Points, in no order, along strands that fork, close into loops and pass close to each other.
Two points are linked if the straight distance between their rows is under 131. Some points are linked to none.
k_650: -4	40	32	3	18	27	-31	-18	32	19	54	-17	-50	-8	-3	-23	-58	10	-26	-5	29	-9	3	24	6	-20	50	-17	-29	-12	49	-11	-12	11	37	-12	33	-5	15	12	19	-14	-36	-21	12	-13	-10	5	-28	-12	-8	0	18
k_584: 2	9	-15	78	-14	63	44	24	-42	30	-38	18	13	-2	-20	30	1	-11	13	-26	-13	-17	-26	5	-6	30	-15	-10	42	19	23	-17	0	-19	26	-17	40	-58	-14	40	18	7	-4	4	7	63	4	23	-51	1	-24	-28	43
k_567: 35	18	-1	15	7	-20	-48	-34	29	-3	38	-15	-69	6	10	-32	1	-10	18	10	0	-2	-7	21	-2	2	-16	11	-4	-12	2	5	2	8	-14	4	-5	29	18	-13	19	-35	-8	12	-24	-43	14	7	3	-23	25	22	-11
k_300: 6	-9	21	4	-35	15	5	-33	-38	-3	11	-4	17	1	26	22	27	41	-8	7	-12	17	-4	-39	12	-4	26	-14	-15	29	4	6	31	0	13	5	4	24	-3	33	-28	9	24	0	57	39	16	-47	-8	6	7	8	-6
k_703: 19	-54	-43	46	7	-10	-19	30	0	-7	1	27	18	-20	-13	-11	18	5	31	12	-26	27	-26	-7	1	6	-4	7	23	9	-53	-17	9	-10	-8	-13	-9	-40	-49	-36	-25	-11	33	44	19	2	-3	16	20	12	-2	10	-20
k_859: -42	-51	-10	15	13	-37	19	43	14	8	-6	85	7	3	-20	2	-5	18	26	-5	-70	11	3	-17	24	-2	-4	9	25	-3	-78	12	-1	-31	-37	-14	-19	-71	-49	-9	-22	-1	3	23	-6	-5	7	5	-7	-22	0	6	19
k_850: -8	-16	2	60	-12	-9	-21	5	-27	1	19	-27	-35	-32	-8	-25	-1	-25	23	-1	-10	-37	-1	-19	-10	16	-37	-37	7	22	-51	-32	-22	-9	33	47	43	11	25	6	-4	-22	-5	-2	-15	-5	3	4	33	-22	5	10	2
k_128: -36	-28	-16	23	7	29	56	52	-5	30	-23	54	32	1	-26	56	-5	0	15	-17	-18	-8	4	-2	8	1	-5	11	15	-4	6	-14	-14	0	17	-28	9	-65	-34	-19	-18	6	17	-6	-21	27	-14	28	-36	5	-28	-36	20
k_166: 5	-5	21	33	-25	36	35	35	36	43	-2	28	-36	-5	17	12	-15	-16	24	-15	-3	-60	12	46	-20	-9	4	-17	40	2	46	11	-7	5	10	-4	38	-14	17	-9	47	5	-8	13	4	6	-27	49	-19	-24	-18	-1	6
k_141: -9	40	23	43	7	50	21	-15	12	50	20	24	-21	21	-12	30	-38	-13	-7	14	-26	-43	20	34	14	-13	-8	-33	-14	2	67	9	-4	10	20	-8	41	-37	14	11	39	-25	-32	-14	-13	9	-7	10	-29	-31	-17	-30	22
k_207: 33	5	-15	31	-11	-9	-23	12	29	7	20	-11	-56	-19	-1	-31	-4	-36	23	-5	-10	-18	-2	28	-15	13	-30	-6	27	9	-19	-13	-8	8	-13	19	19	15	18	-31	21	-23	-4	16	-25	-39	2	25	12	-28	19	23	-7
k_977: 15	-49	-23	-42	12	-52	14	-4	28	-26	-25	-2	24	18	-37	13	26	-13	9	-5	1	31	4	16	7	14	-28	16	20	-8	-30	28	-3	4	-61	-9	-47	2	-39	0	14	27	16	32	-9	-37	-8	-7	-9	16	9	19	3
k_104: 21	-1	9	25	-7	-29	-27	-37	33	26	35	7	-46	28	10	-1	9	-11	6	31	-23	-15	6	4	8	-6	-28	-12	-11	-2	-1	26	2	2	-27	-2	-6	11	3	-6	10	-28	-1	12	-22	-16	9	-22	6	-32	28	10	-15
k_34: -25	-48	-14	-22	14	-24	19	47	-4	-8	16	52	28	4	-20	12	23	21	29	-16	-13	24	-5	-3	1	0	9	42	4	-10	-7	2	1	-1	-13	-12	-7	-37	-34	-59	-43	-16	17	24	-19	18	0	24	5	8	-18	-3	-36
k_173: -35	-43	-10	-3	3	10	51	32	-2	29	-17	26	48	6	-12	62	-2	3	-1	-2	-9	11	20	-20	8	-12	-8	9	-6	-14	0	7	-2	2	16	-14	-12	-43	-24	-22	-22	17	21	-7	-2	9	-9	-6	-13	11	-14	-41	0
k_371: -15	14	31	36	1	-24	-24	9	-26	1	30	-33	-37	-29	-10	-25	-26	-16	-3	8	-7	-26	11	-20	-6	28	-11	-30	-16	17	-35	-36	-43	-15	51	57	53	3	26	17	-12	-13	-25	-14	-31	-12	-13	4	18	-8	-7	23	24
k_440: -28	6	27	31	-23	-5	-6	6	-43	-12	3	-19	-35	-35	7	24	-20	24	-9	1	-45	-2	35	-30	6	5	3	-24	-5	-3	-29	-35	-22	-20	47	61	27	21	15	59	-18	18	-4	-21	7	-11	-10	-11	0	-3	10	-17	23
k_352: 7	4	24	-72	5	-4	11	-25	3	36	-36	-14	34	21	9	38	13	18	-11	5	-7	-21	20	-36	13	-6	3	-23	-19	-23	-16	32	-3	-43	-15	0	-32	23	-6	33	3	57	10	-5	17	-15	13	-42	15	13	26	5	1
k_745: 20	-61	-33	48	3	-24	-16	6	2	2	0	21	15	-1	-15	1	14	-4	24	12	-31	16	-8	-14	5	1	-33	-4	23	0	-71	-6	-1	-15	-23	-3	-18	-24	-32	-8	-11	4	22	33	10	-16	-3	-17	9	-1	18	16	-10
k_114: -45	-27	-7	-49	10	-36	46	38	18	-9	-2	44	20	22	7	14	4	16	-21	2	12	15	4	10	-7	-29	-9	27	10	-28	35	26	-13	37	-25	-6	-12	1	-10	-40	-22	-2	-9	-5	-34	39	-15	21	11	14	-17	-11	-48
k_647: 2	26	0	-42	2	15	-8	-19	-26	-29	-21	-34	50	-12	23	-28	29	-4	-28	8	54	35	-12	-23	-16	12	7	28	-7	-2	19	17	34	14	3	7	-20	29	6	-34	-17	14	29	11	27	14	23	-21	18	35	-8	9	-4
k_555: -13	25	26	-23	-9	22	-19	-42	0	-36	-2	-34	-14	4	34	-46	24	36	-2	-32	50	15	-9	-23	-4	-4	43	9	-13	-21	15	21	12	18	28	-1	-12	48	30	9	-9	11	8	-11	44	21	27	-30	-11	19	-2	21	7
k_709: 33	41	-8	-67	31	-12	-34	-25	7	-42	-23	-41	-12	3	15	-41	-9	-14	4	-16	46	29	-33	18	-1	-11	27	36	-21	-20	15	15	-1	4	-32	-18	-51	37	6	-35	15	-14	-21	-3	-5	-40	-5	20	14	3	19	2	-9
k_655: 12	-46	-20	29	3	-37	-31	-21	-25	18	-1	-4	28	-2	-6	11	1	-20	2	23	-24	4	5	-44	16	-3	-47	-21	6	9	-72	-6	4	-33	-19	30	-23	-23	0	35	4	14	10	3	1	-27	2	-41	5	-15	39	9	4
k_49: -7	21	9	-3	-7	-27	12	48	25	2	11	2	-2	-11	-17	-28	-22	-56	12	-19	-35	-36	13	29	-36	52	-25	-12	44	2	-54	-6	-44	-38	14	48	25	-1	33	28	12	24	9	-8	-35	-40	-20	32	14	-17	8	15	38
k_835: -15	2	24	22	-4	40	19	-20	38	44	36	25	-27	23	14	22	-27	5	17	22	-6	-14	19	23	8	-23	6	-6	-18	-5	62	23	10	30	9	-7	23	-6	14	4	15	-22	-1	-13	15	6	6	5	-15	-14	-5	-27	-3
k_231: -19	-21	-26	49	-3	52	46	50	-24	18	-30	30	34	-13	-31	42	7	-5	18	-17	-1	0	-17	-6	1	26	-4	6	23	16	12	-28	6	3	27	-34	26	-65	-32	5	-12	7	24	-2	4	50	-3	29	-39	16	-29	-41	22
k_586: 2	11	-3	-54	21	-53	4	0	19	-65	-15	23	28	43	20	-6	61	21	-21	8	19	28	-43	0	8	15	-3	41	15	-24	25	7	11	17	-64	-40	-36	55	1	-50	12	-9	-4	23	-56	16	15	46	22	44	-12	35	-25
k_443: 9	2	28	17	-30	1	-23	-35	-57	-4	18	-22	-17	-19	23	14	16	39	-16	7	-28	9	10	-40	9	-18	20	-24	-14	26	-16	-13	16	-16	15	27	6	30	0	59	-21	1	10	-3	50	19	1	-52	-9	-12	11	9	3
k_248: -8	-23	8	-47	7	-5	26	-2	7	18	-41	-16	32	9	0	36	-2	6	-17	-3	5	4	32	-21	6	-11	-8	-18	-8	-38	-11	31	-1	-16	4	-2	-36	17	-4	9	-4	61	10	-10	22	-22	-4	-38	11	12	14	-18	0
k_780: 34	52	31	-84	15	19	-19	-44	16	-12	-23	-20	23	20	9	-22	51	15	-6	-2	39	-34	-34	-28	16	-2	13	1	-19	-12	-3	20	-7	-4	-44	-40	-24	46	2	-6	12	24	14	-17	-10	5	29	-18	18	31	8	34	1
k_63: 39	26	19	-9	15	-23	-83	-59	-11	6	28	-32	-29	4	5	-16	23	6	5	19	2	-17	-10	-15	8	3	-12	-6	-22	5	-31	2	-15	-32	-9	21	-11	21	15	30	8	-2	2	5	-6	-24	11	-44	3	-6	8	46	0
k_8: -18	18	5	-1	4	50	38	-2	-18	11	-23	-27	22	-6	-23	40	-26	12	-22	-11	10	13	18	-7	-4	-5	0	-12	-21	5	35	-2	15	15	36	7	23	-24	-3	19	0	12	-5	-34	38	23	6	-15	-33	12	-30	-33	13
k_579: 24	42	9	-65	14	26	-19	-39	-21	-33	-32	-21	60	-6	17	-32	63	-2	-22	15	47	-1	-36	-35	9	15	5	21	0	-8	7	9	18	2	-29	-11	-19	45	4	-35	-5	22	35	13	-8	7	39	-18	24	58	-4	40	6
k_294: 36	2	-18	20	-9	22	-33	-33	-15	-13	25	-20	14	0	21	-6	22	3	19	18	3	40	-22	-3	-5	9	15	28	-16	21	10	-13	43	11	7	6	-19	12	0	-16	-15	-41	29	39	13	8	31	-6	10	4	15	28	-24
k_480: 34	-5	-28	8	1	16	-24	0	16	-35	-8	-24	-14	-7	17	-20	20	-4	30	-10	20	31	-4	23	-10	17	5	28	0	-13	10	-4	28	23	2	-10	-26	39	4	-43	-6	-13	24	33	13	-23	20	15	3	9	4	20	-25
k_952: 20	-18	-23	58	-16	-5	-21	20	1	15	14	-13	-27	-29	-10	-24	0	-34	28	-4	-12	-31	-7	0	-12	13	-43	-23	28	23	-43	-24	-12	-6	5	31	29	-1	8	-25	8	-18	3	17	-15	-15	-1	10	24	-25	7	19	-7
k_652: -13	-3	-7	-13	-17	-51	8	-25	39	43	9	41	3	50	14	36	0	1	-16	30	-55	-19	25	-3	20	-12	-18	-25	-19	7	-2	38	-13	-29	-47	3	-44	-15	-10	30	3	-1	-17	5	-27	-18	7	-37	-4	-23	32	2	2
k_874: -17	11	20	64	-12	9	-39	-34	-34	21	46	-21	-48	-15	9	-12	-5	2	-11	26	3	-10	8	-22	8	-12	-5	-43	-31	29	3	-15	15	2	25	28	42	-4	11	14	-1	-38	-10	-2	14	19	7	-31	-1	-36	-9	-4	3
k_618: 12	-33	-32	-34	16	-37	13	18	22	-21	-23	0	21	7	-17	5	29	-14	12	2	4	38	-1	16	-5	8	-20	32	6	-11	-2	25	4	15	-37	-14	-29	9	-35	-48	-7	5	23	34	-9	-24	-10	17	10	23	3	12	-21
k_329: 20	-18	-14	-60	6	-20	25	1	3	20	-7	-5	40	4	-17	24	-1	-22	-8	16	9	26	2	8	-6	-9	-12	31	-12	9	11	24	1	7	-18	-2	-33	-11	-24	-28	-14	2	12	1	-20	-20	-13	-1	9	9	14	-15	-18
k_377: -14	-8	-5	1	-18	-17	28	45	45	-3	-6	21	-15	-1	-13	-5	-17	-33	9	-27	-49	-45	30	35	-22	26	-13	-22	45	-13	-35	-3	-44	-22	5	34	6	17	25	32	16	39	6	-5	-20	-48	-17	20	-1	-18	21	4	27
k_633: 2	17	22	-19	-27	24	-3	-39	-7	-21	0	-15	21	17	32	-11	46	39	-3	-4	18	8	-15	-36	12	8	36	-4	-18	14	22	23	31	19	8	-5	4	40	17	15	-20	12	29	1	44	45	37	-46	-1	23	3	36	-2
k_265: 18	-42	-43	55	-21	12	-4	10	-38	-21	5	11	26	-29	-1	-6	18	10	16	16	-9	38	-26	-15	-3	1	1	11	6	33	-31	-31	30	9	18	-18	-6	-26	-28	-7	-30	-20	33	30	35	15	-4	3	21	16	3	-8	-15
k_993: 24	-17	-56	72	-17	14	3	43	-52	-22	-6	-3	14	-65	-4	-14	16	-12	5	14	3	18	-35	-14	2	-4	-22	-7	32	56	-43	-67	21	-2	14	-24	8	-34	-28	10	-6	-24	23	19	34	24	-20	20	21	7	-1	-29	17
k_153: -31	13	-8	5	7	41	38	24	-21	-27	-34	-42	29	-26	-15	10	-7	3	-32	-18	44	21	30	-8	-12	8	-8	0	0	12	36	2	27	35	33	0	32	-7	-1	8	0	27	12	-27	44	32	-9	-1	-21	21	-37	-39	25
k_387: -22	-4	-28	58	-27	54	18	39	4	-23	-19	-17	5	-14	-6	-11	7	0	26	-20	29	2	17	1	-14	31	32	24	20	61	60	-20	66	38	18	6	48	-8	12	18	16	-25	-3	5	47	39	18	39	-26	21	-33	5	21
k_194: 20	23	-12	-52	8	6	32	38	22	-14	-38	-13	-13	-14	-14	-11	-53	-47	-19	-4	14	4	0	58	-5	-13	22	4	3	16	30	3	-3	25	0	-29	8	-1	-4	-19	25	-2	-36	-23	-20	-17	-51	45	11	-28	7	-17	-11
k_565: 9	-7	-14	-63	-4	-44	27	-8	40	-2	-28	7	2	20	-20	7	-32	-22	-11	7	-20	6	26	29	4	-13	-9	-17	-1	2	-8	32	-15	5	-27	-2	-47	-2	-5	33	18	28	-31	-15	-12	-47	-19	-24	-2	-11	30	-1	5
k_945: 1	-7	-8	81	-32	35	-12	-13	-35	6	27	-7	-19	-28	2	-10	0	8	8	14	-1	7	-4	-9	-10	-3	-6	-13	-1	45	2	-29	38	21	22	11	35	-10	-1	12	-7	-38	-2	2	25	28	8	-8	-5	-18	-1	-9	2
k_563: 26	29	35	-83	15	14	-8	-37	1	18	-28	-23	23	17	11	-2	35	18	-9	4	19	-28	-6	-32	13	-4	10	-14	-27	-14	-14	28	-9	-32	-21	-18	-23	36	-6	25	5	42	11	-10	10	-5	22	-44	14	28	13	30	-1
k_325: 2	20	-11	-36	20	-34	-2	-6	25	-58	-31	7	3	37	45	-25	37	5	-9	3	30	29	-40	9	-1	-1	8	34	14	-39	29	20	18	33	-56	-53	-48	62	12	-43	18	-19	0	8	-27	8	23	50	18	19	5	10	-30
k_182: 0	9	22	-38	-13	-8	6	-24	26	56	40	33	10	44	15	46	6	9	-11	30	-32	-22	8	2	14	-17	2	-3	-29	8	29	32	-11	-20	-17	-8	-26	-5	-3	14	-15	-13	10	-6	-18	14	9	-27	0	-9	16	-19	-23
k_661: -20	21	45	11	-2	24	-28	-6	18	3	43	-13	-59	-15	4	-29	-40	15	-1	-16	11	-14	8	16	-8	-4	43	-11	-26	-21	15	-12	-38	1	59	15	30	17	31	20	-1	7	-32	-26	0	-21	-13	10	-15	6	0	-1	25
k_678: 1	30	24	58	-23	40	3	21	-19	12	22	-24	-34	-27	-14	-7	-21	1	1	-24	15	-25	4	28	-32	23	4	-14	13	19	28	-32	1	-10	55	21	66	-11	21	23	30	-7	-22	2	-3	19	-18	26	-21	-16	-27	5	33
k_87: 18	7	3	-74	11	5	16	-13	-16	39	13	-7	53	2	-23	36	-4	-20	-18	18	17	10	-3	-9	-15	-19	0	28	-29	14	30	0	14	-9	2	5	-17	-24	-19	-18	-22	-6	15	-19	-13	-3	5	-11	4	8	-6	-31	-15
k_514: 9	-7	-22	5	8	1	-10	-4	12	-45	-7	0	35	32	41	-29	48	13	15	0	27	36	-7	0	0	34	25	28	2	-33	29	5	42	29	-8	-18	-19	32	13	-52	-11	-17	38	40	8	14	40	16	14	33	-14	34	-36
k_914: -3	-8	14	44	-23	-14	-5	-2	-76	-19	19	-23	-28	-38	15	17	-5	27	-17	3	-37	4	18	-48	11	-19	0	-23	1	20	-39	-40	1	-10	19	45	17	23	-1	60	-21	0	1	-15	32	8	-15	-29	6	-16	10	-24	9
k_435: -17	46	17	-67	34	24	-3	-7	3	7	-13	-19	18	16	12	-27	-62	-9	-48	5	52	6	-5	6	-13	-36	39	9	-15	-29	42	16	1	28	-10	-23	10	-2	6	-17	1	1	-28	-59	21	30	6	-4	19	-14	-30	-33	-13
k_296: -21	-4	18	28	-21	22	5	15	-4	7	-7	-6	-26	-25	-1	28	-20	11	5	-10	-33	-17	40	1	-1	8	-1	-21	3	-16	-19	-15	-24	-19	57	38	18	22	22	34	-3	34	-2	-16	7	-25	-16	-4	-5	-4	14	-12	21
k_844: -13	8	28	2	-1	40	-4	12	32	-22	8	-17	-52	-17	6	-39	-21	4	27	-37	28	-21	5	36	-15	0	32	11	-5	-28	10	4	-30	21	38	2	16	36	34	3	-1	17	-7	-17	7	-19	-8	26	-2	0	4	-14	6
k_340: -8	40	15	-48	31	42	20	-8	9	16	-12	-20	19	15	-20	19	-61	2	-38	1	21	-6	15	13	-2	-27	29	-11	-31	-18	50	13	-1	17	21	-14	16	-20	0	7	8	4	-27	-51	29	16	5	-10	-6	-4	-37	-31	-6
k_604: 1	-14	-10	12	26	-54	-55	-29	-59	21	-3	-29	18	-18	7	-1	-9	-23	-9	20	-9	-17	10	-62	27	-9	-41	-35	-23	28	-61	-17	-1	-46	-2	52	2	-29	17	51	4	-2	-9	-17	7	-18	-1	-47	20	-24	21	4	1
k_317: -18	22	10	-43	18	8	17	-5	22	3	-1	-1	15	30	35	-17	-33	-3	-27	9	47	13	-11	9	-9	-25	22	29	-5	-28	56	26	7	50	-21	-23	-10	24	27	-28	-4	-7	-4	-42	5	35	13	16	20	-8	-3	-25	-34
k_288: 3	-2	4	-31	23	-25	-3	-6	-3	-52	3	21	64	38	3	-9	78	40	-4	2	3	8	-30	-20	20	32	11	35	10	-27	8	-2	8	14	-45	-30	-14	23	-5	-65	-8	12	28	37	-43	17	26	13	33	46	-27	53	-24
k_234: -13	-47	-14	62	-17	-23	-4	22	13	44	14	66	-29	-1	2	-17	2	-14	22	21	-35	-28	-18	-11	11	-10	-21	-27	25	16	-32	-10	3	2	-38	-7	20	-44	-27	-54	-8	-47	1	24	-24	14	13	25	7	-23	-4	6	-13
k_706: 22	12	-36	-45	-12	-24	35	27	38	4	-22	14	-14	-8	-24	-5	-36	-56	-14	11	-20	9	6	50	-5	-5	-15	-3	21	45	10	5	-4	10	-5	-3	0	-21	-11	0	29	-10	-36	-7	-37	-38	-50	30	-9	-24	27	8	-3
k_853: -26	-19	9	16	-12	-10	10	16	42	-2	-16	14	-26	10	-14	14	-16	-1	19	-20	-47	-31	45	20	-9	17	-11	-19	17	-41	-33	-2	-34	-19	6	33	-6	39	27	37	7	39	1	-6	-10	-47	-3	-2	-3	-3	31	-3	19
k_332: -9	-11	-15	-6	15	-14	-6	6	-17	-48	13	25	71	36	29	-26	64	36	3	0	13	33	-21	-24	7	39	30	37	8	-26	27	-6	25	15	-14	-6	-8	7	10	-61	-19	-3	36	45	-15	30	37	8	30	41	-21	39	-38
k_159: -22	16	-2	-28	16	29	8	7	-17	-14	-26	-38	42	-24	1	-19	-2	-7	-46	11	60	35	16	-10	-29	-5	-7	13	-2	-14	26	20	28	25	18	-2	0	17	3	-26	-12	29	21	-18	35	14	1	-14	7	24	-20	-31	3
k_170: -46	-65	-15	64	4	-13	6	27	3	30	-22	67	6	0	8	32	-12	29	19	4	-60	-4	18	-33	33	-5	1	-24	21	-21	-61	-8	1	-36	-6	-9	-6	-44	-29	2	-17	13	3	22	18	0	0	-6	2	-12	18	-4	21
k_825: -56	-35	-13	-30	18	-29	28	51	-13	-7	28	60	31	5	-11	15	27	31	12	-32	14	13	7	1	-5	-17	9	43	13	-18	34	0	4	12	-17	-2	3	-28	-1	-67	-33	-13	-1	7	-24	35	-8	22	-4	11	-32	-20	-44
k_606: 4	30	11	-51	26	14	4	18	17	-15	-24	-26	-9	-10	-4	-28	-71	-25	-24	-11	37	2	-4	42	5	-28	44	6	-13	-13	32	8	-11	34	-1	-36	12	2	8	-23	14	2	-45	-44	-6	-5	-34	22	16	-28	-4	-31	-12
k_763: 3	27	3	39	-4	45	29	8	-48	9	-16	-31	0	-28	-33	37	-17	4	-22	-15	-14	8	8	-9	5	5	-10	-19	-6	27	11	-28	8	-7	42	7	36	-43	-14	45	12	13	-16	-19	15	17	-7	-13	-43	-8	-21	-35	35
k_869: 3	-38	-26	-28	-4	-40	31	15	40	-15	-22	12	6	11	-29	7	-3	-20	5	-6	-16	17	27	27	1	3	-25	-13	18	-6	-34	21	-18	1	-42	4	-34	-2	-22	21	17	36	0	10	-11	-50	-14	-11	-22	-3	26	9	5
k_645: -14	-21	11	19	-13	29	52	22	47	35	-2	45	-23	8	18	27	-19	3	25	0	-6	-31	22	39	9	-21	10	-8	12	-7	51	24	-8	39	-7	-14	23	-12	3	-12	22	-5	-9	0	9	9	-12	35	-16	1	-12	-11	-11
k_338: 6	34	0	73	-14	37	36	17	-72	7	-22	-24	-6	-18	-24	27	-7	-4	-13	-41	-23	-13	-14	-2	-2	27	-21	-24	34	16	14	-32	-5	-35	44	6	48	-47	-4	60	33	15	-30	0	-4	43	-13	4	-41	-23	-24	-27	57
k_929: 51	8	-2	20	0	2	-62	-60	-21	-2	26	-23	7	7	18	-7	33	5	9	32	-7	2	-34	-17	6	1	-14	9	-15	28	-23	0	16	-14	-13	9	-19	12	-6	6	-7	-23	22	30	0	4	15	-33	15	0	22	45	-16
k_35: -29	-31	-16	89	-16	31	24	36	-35	42	-44	56	4	-15	9	48	-11	-2	1	-6	-32	-31	-6	-24	24	7	-16	-37	40	2	-38	-40	-2	-31	25	-25	19	-57	-14	17	3	7	6	4	5	33	-16	24	-18	-13	-7	-25	48
k_89: 4	17	25	42	-16	46	30	26	4	33	-8	1	-21	-9	-2	19	-23	-13	13	-31	0	-57	16	50	-28	7	4	-19	36	-3	32	-5	-13	-16	47	0	45	-13	30	16	42	16	-15	-1	6	9	-34	37	-21	-23	-29	-1	23
k_41: -6	29	17	56	-22	6	-13	17	-40	-6	42	-41	-42	-46	-10	-25	-21	1	-16	-10	20	-7	2	5	-18	22	7	-16	-3	35	-1	-55	-16	-2	50	37	62	0	12	22	7	-21	-23	-1	-18	9	-11	10	-4	-7	-26	18	34
k_596: -22	-37	0	46	-7	-6	-19	-14	-21	50	50	76	9	27	-5	28	0	9	6	31	-22	-12	-12	-14	5	-8	-3	4	-6	10	-6	-15	0	-15	-1	-15	1	-41	-11	-19	-41	-50	13	-1	-23	41	15	-7	-6	-12	2	-28	-6
k_109: 19	24	14	-44	-2	20	-8	-30	-11	54	42	-2	33	15	2	32	8	2	-16	26	1	-2	-4	-18	-6	-13	4	12	-41	26	18	9	8	-30	3	4	-4	-17	-9	9	-26	-14	22	-12	4	16	20	-28	-5	1	4	-8	-21
k_363: 27	48	0	-57	23	-9	-22	-35	13	-52	-31	-24	6	29	35	-32	27	-1	-4	-11	45	19	-46	4	8	-7	14	36	-6	-30	18	18	16	10	-46	-38	-55	58	19	-40	21	-13	-5	0	-17	-18	19	27	17	12	17	11	-13
k_593: 32	5	-5	-54	11	-42	-29	-33	32	-49	-5	-19	-18	20	-39	-23	-1	-18	25	-22	9	10	-2	42	-11	15	-16	24	7	-18	-35	0	-24	-7	-47	2	-46	32	14	30	23	13	-14	-18	-16	-67	-15	2	-13	13	11	4	13
k_921: -5	20	23	-8	4	13	-35	-12	21	-51	7	-30	-43	-6	-6	-53	1	12	33	-34	23	2	-13	16	-20	6	31	28	-25	-39	-20	-1	-38	2	34	8	-14	44	20	8	-17	9	-6	-18	-5	-37	2	14	-3	23	5	-7	7
k_148: -34	-8	4	-56	3	-30	38	14	23	-8	-18	33	13	33	31	1	-17	6	-38	22	23	10	-6	16	-8	-34	-4	15	16	-35	39	35	-20	48	-34	-18	-20	27	4	-21	-6	12	-16	-24	-20	48	-8	9	28	7	-12	-26	-44
k_682: 4	54	27	16	21	34	-1	-5	17	36	32	-9	-27	2	-21	6	-58	-4	-30	1	-7	-30	17	34	6	-12	18	-27	-19	-9	50	-3	-6	8	35	-11	46	-36	9	13	31	-16	-50	-22	-5	-6	-17	5	-30	-25	-19	-7	23
k_551: 6	11	4	33	9	-26	-57	-34	-54	19	29	-40	-18	-26	6	-10	-4	-11	-13	29	5	-11	3	-39	13	-17	-20	-33	-37	40	-30	-17	-1	-25	14	33	18	-16	-2	20	-11	-35	-12	-8	7	9	-2	-44	10	-27	-4	9	-7
k_754: 8	-20	-30	94	-33	14	6	31	-53	-8	3	-5	-10	-53	-3	-18	11	-4	4	-2	-1	-15	-21	-14	-7	-3	-23	-31	33	52	-37	-60	17	3	18	-6	31	-15	-3	16	-3	-29	2	6	27	31	-11	13	15	-5	-4	-17	11
k_190: -33	-44	1	-22	3	-55	18	30	24	-18	4	74	-4	16	-30	-5	21	32	40	-17	-61	20	-7	2	18	1	-1	36	20	5	-41	25	-1	-22	-43	-8	-9	-46	-47	-23	-26	-14	-7	30	-18	15	11	15	-2	-7	-15	13	-26
k_227: 18	18	20	0	7	-35	-51	-46	9	39	25	-14	-28	26	9	-3	12	-3	-7	30	-27	-35	20	-16	18	-1	-15	-33	-25	-4	-19	27	-10	-40	-16	16	-13	13	17	29	7	-3	-3	4	-9	-19	9	-55	2	-27	23	22	-9
k_558: 40	-20	-7	-44	7	-37	-23	-36	23	-45	-23	-27	12	25	-30	2	30	-3	18	-13	24	11	-3	23	-1	18	-21	23	13	-12	-32	11	-4	-6	-58	-18	-53	43	6	3	26	24	11	10	-8	-46	-9	-6	-7	24	0	20	8
k_651: -5	-18	-17	-18	1	-22	32	33	61	-11	-13	28	-44	7	26	-2	4	-2	13	2	3	20	-11	33	0	-11	7	22	7	-6	40	20	3	45	-27	-27	-6	20	-12	-33	9	-22	-7	10	-13	5	9	61	-3	4	11	5	-50
k_656: 31	29	-20	30	1	19	-48	-2	-15	-10	26	-44	-32	-45	0	-26	-20	-7	12	6	19	26	-1	11	-13	10	-4	19	-19	26	-6	-39	5	-2	28	32	8	7	9	-20	2	-33	-5	24	-6	-27	-4	6	5	-7	4	28	7
k_925: -20	2	-28	-46	-14	-55	32	-19	41	12	-19	36	15	36	3	36	-31	-4	-23	19	-50	1	39	16	9	-14	-5	-44	-12	5	5	29	-9	-16	-42	9	-53	-18	-10	57	16	32	-43	-6	-14	-41	0	-34	-1	-18	41	5	20
k_274: -30	-40	7	-22	9	-8	39	15	-6	13	-18	6	60	10	6	35	20	17	-16	5	7	21	17	-30	0	-3	-9	5	-7	-34	-2	32	5	6	4	-13	-13	-6	-13	-28	-25	38	28	4	11	22	-4	-26	7	26	-12	-20	-16
k_886: 42	23	-2	-62	31	-28	-55	-24	10	-24	2	-30	-23	-11	-21	-42	-25	-21	11	-14	22	18	-15	28	-5	-6	11	35	-22	-12	-10	3	-26	-12	-16	6	-35	12	9	-2	13	2	-30	-8	-13	-69	-27	0	1	16	15	11	8
k_471: -3	27	35	-28	-5	2	-47	-39	3	-40	19	-36	-38	-4	20	-49	13	28	7	-35	47	12	-23	-15	-10	-10	53	13	-37	-31	-5	-6	-32	-7	36	8	-19	40	16	22	-18	9	-6	-14	15	-12	13	-13	-17	27	-3	12	16

A piece is two or more points that can be reached from each other along the links. Count, over all rows, the pieces, the separate loops (a circle has one, a figure eight two, a Y none), the forks (points with three links) and the tips (points with one).
pieces -> 3
loops -> 3
forks -> 3
tips -> 3

How many points has the smallest loop of links through each point below? Write none if it is on no loop.
k_248 -> 16
k_565 -> 10
k_754 -> 10
k_555 -> none

Name the points in between on the shortest way along the links from the first point to the second, in order.
k_194, k_825 -> k_606, k_435, k_317, k_148, k_114
k_565, k_104 -> k_869, k_977, k_558, k_593, k_886, k_709, k_363, k_325, k_586, k_288, k_332, k_514, k_480, k_294, k_929, k_63, k_227
k_825, k_231 -> k_114, k_148, k_317, k_435, k_340, k_8, k_763, k_338, k_584
k_89, k_853 -> k_166, k_645, k_835, k_141, k_682, k_650, k_661, k_844, k_921, k_471, k_555, k_633, k_300, k_443, k_914, k_440, k_296
k_952, k_835 -> k_850, k_371, k_41, k_678, k_89, k_166, k_645
k_352, k_584 -> k_248, k_274, k_173, k_128, k_231
